Points on a hilly landscape, in no order, each with its height.
From any point a ball rolls to the lowest of the 2 points nearest to it. It stops when none of these is lower. Distance is the straight distance between rows; heights are no part of it.
(468): [103 159  90 166  98 165 140 125 159 157 123 111 166 141  69 102 140 140
 137 131 118 146 144 153  99 136 107 111  61 144 104 112]  h=52.8
(848): [ 99 137 100 137 193 109 139 128 150 120 131 107 133  91 168 159 165  71
 153  84 122 165 102 123 176 150 160  65 127 136 188 160]  h=80.9
(84): [125 174 158 169 117  86 137 145 180 135 121  59 191 145 128 146 113 105
  73 105  99 154  90 136  91  99 124 166 165 139 134 121]  h=31.4
(477): [127 117 144  95  62 151  90 127  98 144 112 108 160 149 106 114 150 139
 135 123 125  80 184 113 117 105  75 129 110 138  89  93]  h=29.5
(387): [169 119 162  75 111 101  67 136 138 143 139 123  97 149 129 172  92  70
  88 118  95 107 179 145 107 131 164 157 184 167 144 125]  h=74.0
(621): [ 47 183  93 159 193  71 163 123 113 100  79 105 144 132 144 118 173 115
 125 142 119 203 122 136 130 132 121 138 115 132 111  97]  h=25.5
(939): [133 143 113 169 143 109 106 120 141 131 129 113 179 146 117 144 128 129
  94 165  97 122  70 149 159  94 124 139 105 116 126  72]  h=58.7
(38): [132 111  80 159 123 133 145 121  63  71 170 155 112  87 131  91 193 128
 157 127 107 148 115 129 160 136 123 127 123 141 118 118]  h=33.8
(961): [156 114 145 123 174 139 145 108 203 149 118  94 108 161 147 108 109 127
 115  98 179 151  58  96 117 175 141 144 134 107 181 220]  h=35.3
(880): [150 107 154 132  39 131 116 128 139  89 150 115 140 142  98  83 145 142
 114 130  98 109 182 117 132 107  80 146 115 166  87 128]  h=33.7
(929): [157 100 161 150  91 151 134 149 127  90  91 159 108 112 107 149 121 191
 120 173 131  78 162 109 175  84 113 112 101 158 103  83]  h=33.6
(541): [164 112 119  91 105 143 124 123 114 128 159 174 114 121 117  93 112 155
 116 183 149  83  88 141 139 141 136 172 125 118 100 125]  h=14.1
(839): [126 134  96 136 123 128 121 115  85  68 154 124 118 103 143 141 163 121
 130 139 140 133  70 108 169  97 123 136 133 103 129 131]  h=28.3
(119): [170  95 162 166 189 148 140 104 160 190 114 139 138 155 113 141  95 145
  94 142 127 120  95 127  75 116 150 170 144  86 157 150]  h=45.6
(964): [152 111 157 125 120 142 107 135  92 137 166 196 152 126 134 106 123 121
 114 169 106  62 134 157 132  96 141 201 177 122 103 108]  h=4.8
(484): [113 111 132  94  86 132 131 158  69 119 103 155 102  90 141 157 118 181
 166 134 201  81 143 131 135 129 112  84 131 101 111  75]  h=45.1
(173): [ 65 174  90 161 121 174 163 142 143 158 109  62 176 122 126 109 138 181
 133 116 137 151  94 138 106 107  79 108  88  96 121 113]  h=56.1
(579): [ 53 193  68 144 179  82 126 119 135  85 123  77 171 139 161 115 146  73
 126 138  88 223  81 153 115 114 119 123  66 152 118 121]  h=23.7
(1005): [ 61 133 104 164 181  98 129 121 111 131  96 100 174 164 123 116 134 132
 113 105 168 151  83 144  91  79 102 128 125  84 135  83]  h=15.3
(791): [145 124 145 127 187  93 166 115 147 122 153 121 135 163 122 116 132  97
 128 131 127 118  53 133 158 138 134 123 120 144 176 143]  h=87.2
(249): [164  99 150  99  74 158  61 137 122 125 153 138 108 111 126 187 127 124
 100 154 127 107 181 143 132 122 166 155 172 127 105 101]  h=72.2
(228): [147 137 127  68 105 112  74 101 123 168 133 126 150 133  72  95 149 124
 118 152 122 102 177 113  94 124 114 183 107 143  83  97]  h=24.2
(443): [145 114 123 151  93  85 111 110 130  50 132  74  94 102 100 154 166 108
  96 117 117 167 149  88 133  88 174 103 120 159 124 138]  h=66.1
(361): [ 96 143 132 131 115 153 160 173  47 115  83 185 112  82 159 153 103 173
 174 153 149  88 155 160 173 132 119  78 137 133 118  69]  h=42.0
(319): [108 161 106 117 153 127 131 167 131 109 113 124 105 107 146 150 121  82
 165 118 126 168 147 140 164 134 175  58 129 169 166 154]  h=79.4
(920): [ 97 161 122 144 155 143 156 179 142 179  78 105 130 140 133 137  76 146
 136  99 151 152 137 133  78 134 109  85 129 106 154 137]  h=60.0
(719): [106 134  86  82  61  84  97 136 120  93 190 117 122 122 163 113 154 111
 134 103 123 158 140  91 163 146 122 119 134 155 124 127]  h=26.0
(401): [103  85  90 163  45 104  87 132 122  65 159 111 117 126 109  92 184 170
 144 128 132 126 172 110 128 123  82 129 109 185  77 104]  h=34.2
(251): [173  97 172 106 101 182 163  75 121 157 150 165  96 146 143  90 127 157
 118 114  98 103 119 120 121 125 128 149 119  87 112 180]  h=26.6
(542): [ 76 149  59 131 214 108 109 170  90 124 127 140 120  66 178 141 114  97
 156 160 150 157 122 145 136 149 135  80  94  96 160 123]  h=30.9
(798): [ 54 144  56 149 191 137 121 168  91 109 111 123 156  67 166 129 178 124
 168 127 158 196 103 141 137 103 111  84 114  97 131 127]  h=24.8
(696): [124 107 104 106  97 105 109 108 162 107 161 144  94 174 113 101 125 165
 102 132 149 125 111 134 137 130 121 176 124 123  97 123]  h=20.7
(453): [136 129 102 112 120 133  90  97  73 186 129 159 157 129 116 134 156 112
 147 159 114 108 152 149  87 131 154 148 118 114  95  72]  h=16.2
(863): [114 122 113 165 151 166 143 122 161 140 131 156 186 171  96  82 133 157
 154 116 143 140 128 154 123 121 117 133  97 141 137 116]  h=49.2
(836): [108 139 136 115 156 141 158 145 201 143 133  69 171 135 172 116 130 128
 131  83 148 149  68  88 124 132 144 130 149 112 178 203]  h=32.2
(754): [157 148 168  79 101 114 103 142 148 103  87  88 114  99  99 158 111 104
  91 135 143 108 166  84 135 108 129 134 152 133 128 168]  h=69.3
(821): [128 111  88 122  22 136  99 152  98  71 182 117  84  86 151 104 162 141
 146 114 114 136 161  92 122 145 120 114 120 175  84 120]  h=30.6
(1004): [149 140 128 143 165 119 121 163 170 168  80 134 123 139  85 137  67 110
 143 124 159 140 136 164 101 137 116 132 147 127 157 130]  h=57.0
(450): [154 161 144 112 192  88 184  91 164 191 101  67 117 184 132 119  98  88
  97  88 100 156  48 127  98 144 130 164 117 146 177 153]  h=84.5
(509): [155 120 163  85  84 140 120 146 188 106 112 117 107 134 171 150 104 100
 139  83 134 110 128  60 174 165 159  85 153 146 172 220]  h=44.6
(691): [ 57 137  93 109 215 120 151 177  89 114 132 171  85  65 196 142 116 116
 190 132 130 134 127 147 191 139 140  47  93 134 147 110]  h=36.1
(506): [158 122 134 133 160 156  80 132 135 161 116 132 175 134 124 153 115 109
 137 146 125 108  91 142 155 113 120 155 118  94 129 101]  h=55.9
(81): [163 120 155  98  81 101 115  99 158 143 179 117 139 155 111 149 134  82
  89 118  94 109 149 163 114 147 160 130 159 172 166 116]  h=75.8
(1009): [186 108 160  95 105 152 149 120 153 147 167 149 109 124 142 128 108 144
  92 170 109  88  99 139 140 123 171 182 147 132 117 187]  h=20.4
(575): [143 150 152 110 120 135 155 177  90 100 120 160 107 102 119 144  88 128
 148 171 120  84 147 152 162 110 128 104 116 171 106  94]  h=37.7
(958): [102 120 115 124 121 112 124 154 113 133 123 140 100 103 175 169 101 151
 145 161 161 120 126 154 138 148 146 105 167  80 140 108]  h=48.2
(199): [120 119  93 170 102  79 103 117 114  71 184 112  90 110 114 126 170 117
  85 145  87 175 106 127 138  97 157 121 116 185 121 100]  h=64.3
(136): [180  73 144 109  83 144 103 103 104  99  97 171  73 116  66 138 130 184
 115 164 115  91 163 119 162 110 106 176 124 170  80 102]  h=29.8
(142): [139  81 106 110 116 118  94 117  50 116 175 185  79 110 151 126 149 142
 158 145 140  91 161 128 116 162 146 116 131 142 100  69]  h=27.4
(927): [169  82 199 118 154 141 132  85 209 132 121  90 122 176 114 110  87 133
 110  89 165 141 107  90  85 143  90 151 124  94 147 205]  h=38.6
(207): [119 127 154 166  97 130 148 145 103 156 120 184 103 156 123 138 138 143
 149 111 115 149 171 174 151 128 137 113 147 135 101 107]  h=36.5
(646): [158 106 134 193 128 121 101 145  50 140 132 194 139 141 110 133 120 131
 138 176  97 100 169 214 115 101 135 145 135 157 120  65]  h=22.5
(633): [147 155 114  83 146 116 106 121 166 158 118 113 115 145  94 159  93  98
 130 136 169 134 106 126 121 184 141 148 145 121 141 138]  h=60.1
(233): [ 73 149  54 128 171 121 123 146 119 105 153  99 188 132 139 116 172  88
 147 123 104 185  82 167 127 121  95  92  97 132 139 107]  h=17.1
(2): [141 147 123 133 110 131 136 132 124  68  97 118  93  67  92 151 139 114
 113 161 124 128 164  76 118 113 153 111 145 142 124 140]  h=67.8
(585): [113 106 125 146 114 172 138 133 137 118  62 159  98 130 141 156 141 168
 151 126 184 163 167  93 158 115 136 106 154  99 123 144]  h=44.4
(167): [ 43 174  94 167 190  89 126 109 144 138  92 114 191 164 125 111 150 149
 107 142 155 180 109 143 108 109 126 184 118  99  95  81]  h=19.4
(954): [134 112 137 124 124 179 127 160 106 100 155 144 103  79 196 142 105 116
 180  96 159 116 129 100 169 143 138  81 112  96 138 168]  h=38.5
(36): [114 137 128 152 157 161 125 138 148 117 131  80 174 116 169 131 135 116
 115 102 164 132 118  72 111  95 105 118 143  74 161 160]  h=28.0
(847): [116  91 103  99 119 100 104  86  90  95 145 193  64 113 173 125 150 131
 142 132 148 133 168  77 137 194 146 127 118 123 108 117]  h=21.3
(156): [111 105 145 152  92 138 126 154  94 156 137 185 142 149 119 129 158 137
 148 167 100 107 231 176 111 129 134 129 155 181 118  68]  h=30.4
(965): [176  85 177 159 143 138 104 149  44 111 155 213 145 104 107 117 100 136
 126 174 102  36 161 194 133  88 151 194 160 164 113  89]  h=13.4
(532): [128  88 132 135 136 162 154 125 117 124 159 180 148 146 123  75 157 141
 171 106 165 129 151 123 114 145 106 100 135 116 144 135]  h=44.8
(814): [155 129 156 114 113 157 175 100 175 138 107 113 168 166  55 119 143 170
 112 109 142 107  82 166  90 124 114 120 163 136 145 122]  h=27.2
(630): [114 122 134  67  52  98 106 108 143 106 138 115  93 184 141  99 112 128
 119  69 124 129 153  80 136 145 107 101 122 139 119 148]  h=20.6
(344): [101 151 122 134 120 137 164 105 120 164  91 153 118 142 120 149 161 156
 131 105 162 179 159 128 134 150 154 111 163 100 118 131]  h=41.3
(899): [174 103 172 124 171 155 105 108 203 178 105  96 141 151  95 160  70 133
  99 110 155 110 128  74  79 114 124 168 137 100 155 160]  h=41.8
(912): [134 176 135  96 155 117 167 119 166 216  94  49 120 160 164 128  95  96
 142  61 100 166  76 107 108 159 105 140 108 102 164 170]  h=82.9
(789): [152  82 159  87  87 100  98  80 115  82 128 163 107 152 122 100 142 136
 128 112 141 118 162  68 130 163 117 116 120 107 112 140]  h=14.7
(313): [166 101 178  63  97 151  72 103 159 130 100 132  73 130 103 189  87 141
 105 140 139 101 168 111 134 112 139 141 149 103 106 134]  h=70.8
(897): [127 156 127 163 153 100 128 124  82 160 122 158 159 100 114 163 137  95
 131 172  90 121 134 171 108 165 161 128 133 105 122  98]  h=24.7
(861): [ 68 194 134 131 147 104 167 156 182 138 124  43 182 133 152 106 105 113
  93  94 117 119  88 108  84 127 106 158 146 122 143 164]  h=35.2
(516): [157 120 189 123 110 119 145 112 188 160 142  57 173 145  93 128 118 102
  84  92  96 100 120 131  62 123 107 164 169 116 146 147]  h=26.5
(761): [104 168  65  86 116 168 131 112 149 172 145 120 125 145 146 106 138 147
 146 119 149 159 135  90 140 154 137 128  86 127 119 164]  h=81.5
(952): [ 78 155  95 171 178 162 191 146 144 194  81 130 153 123 127 120 107 185
 144 113 137 170 107 158 109 123 116  88 109  88 134 123]  h=58.8
(694): [144 107 171 111 106 164 169 124 135 198 102 143 172 145  95 110 120 181
 129 111 114  77 132 158  82 137  95 121 147 110 120 116]  h=32.3
(310): [103 138  97 156 136 128 120 133 103 109 106  93 152 105 141 154 164 133
 117 122 157 140 114 101 119  45 107 134 138  93 133 111]  h=22.6
(486): [133 119 126 133 145 156 143 118  76 119 142 124  92  86 175 135 121 112
 171 113 154 137  81 145 198 124 123 112 122  62 132 164]  h=34.0
(442): [143 116 115 105  69 161  88 168  53  74 143 136  72  67 179 142 105 120
 176 137 117 106 176  84 139 131 123  90  99 151  76 113]  h=35.5
(121): [182 130 187 148 145 103 168  95 136 129 165 119 167 134 118 113 124 109
  87 136  73  82  67 136 134 142 125 146 130 118 167 154]  h=88.6
(330): [168  84 138 123 114 113 111 110 169  80 126 160  68 147  76 119 134 167
  82 167 147 117 151 127 141 112 131 171 129 166  94 120]  h=25.7
(872): [137 128  96 135 170 157 101 166 111 177 120 174 136 126 151 156  68 124
 169 156 146 117 101 175 153 145 133 142 138  84 128 104]  h=52.1
(689): [160 132 120 181 199 104 131 128  93 128 140 179 132  94 104 111 141  88
 114 177 114 115 147 158  91 141 182 158 127 142 139 120]  h=31.6
(932): [123 149 136 110 107 131 144 137 143 148 143 115 145 126 131 140 132 103
 123 123  80 134 141 120 125 154 153  82 118 161 145 141]  h=77.6
(243): [120 137 136 133 165  62 160 101 170 128 146  64 132 177 160 140 142  80
 101  88 103 147  54 109 145 135 133 113 116 161 176 153]  h=86.0
(397): [141 105 156  72  72 147 112 140 140  90 138 143  94 117 183 155 101 139
 150 120 151  93 157  89 166 165 157  91 150 141 141 156]  h=42.2
(353): [133 145 108 203 151  92 128 110 120 109 137 140 117 141  97 141 140 109
 114 150  83 171 101 165 166 109 148 116 101 167 125 115]  h=61.8
(483): [ 79 197 108 113 169 111 163 133 158 180 108  90 115 137 155 104  79 100
 159 104 104 172  90 108 168 158  94 107  90 101 136 159]  h=81.4
(586): [168 107 174 131 138 129 159 119 176 103 117  90 150 133  54 105 107 155
  78 116 140 106 144 148  47 133 115 170 157 126 133 154]  h=21.4
(813): [153  96 201 155 113 126 149  95 155 108 120 128 133 158  55  92 136 162
  79 133 103  94 154 169  72  97 132 191 136 167 123 137]  h=26.1
(287): [ 77 168 105 135 138 134 131 127 110 180 140 135 119 119 159 129 143 120
 144 118  80 156 134 125 163 144 110 112  98 105 116 139]  h=79.6
(557): [152 121 122 133 126 156 137 118  76 101 150 158 108 107 132  71 175 113
 176 106 134 116 170  98 137 125 103 106 124 137 119 166]  h=39.8

Call two points neighbours if one is among the 2 nearest of the other. Go from one point of each pair to the other, from neighbour to neighbour, staying as low as possible. Name the highest point that can't be avoided.
(233) and (310) | (621)
(310) and (586) | (861)
(789) and (453) | (142)

For each start below, name the point where the ball stops.
(585) | (964)
(81) | (541)
(199) | (541)
(633) | (541)
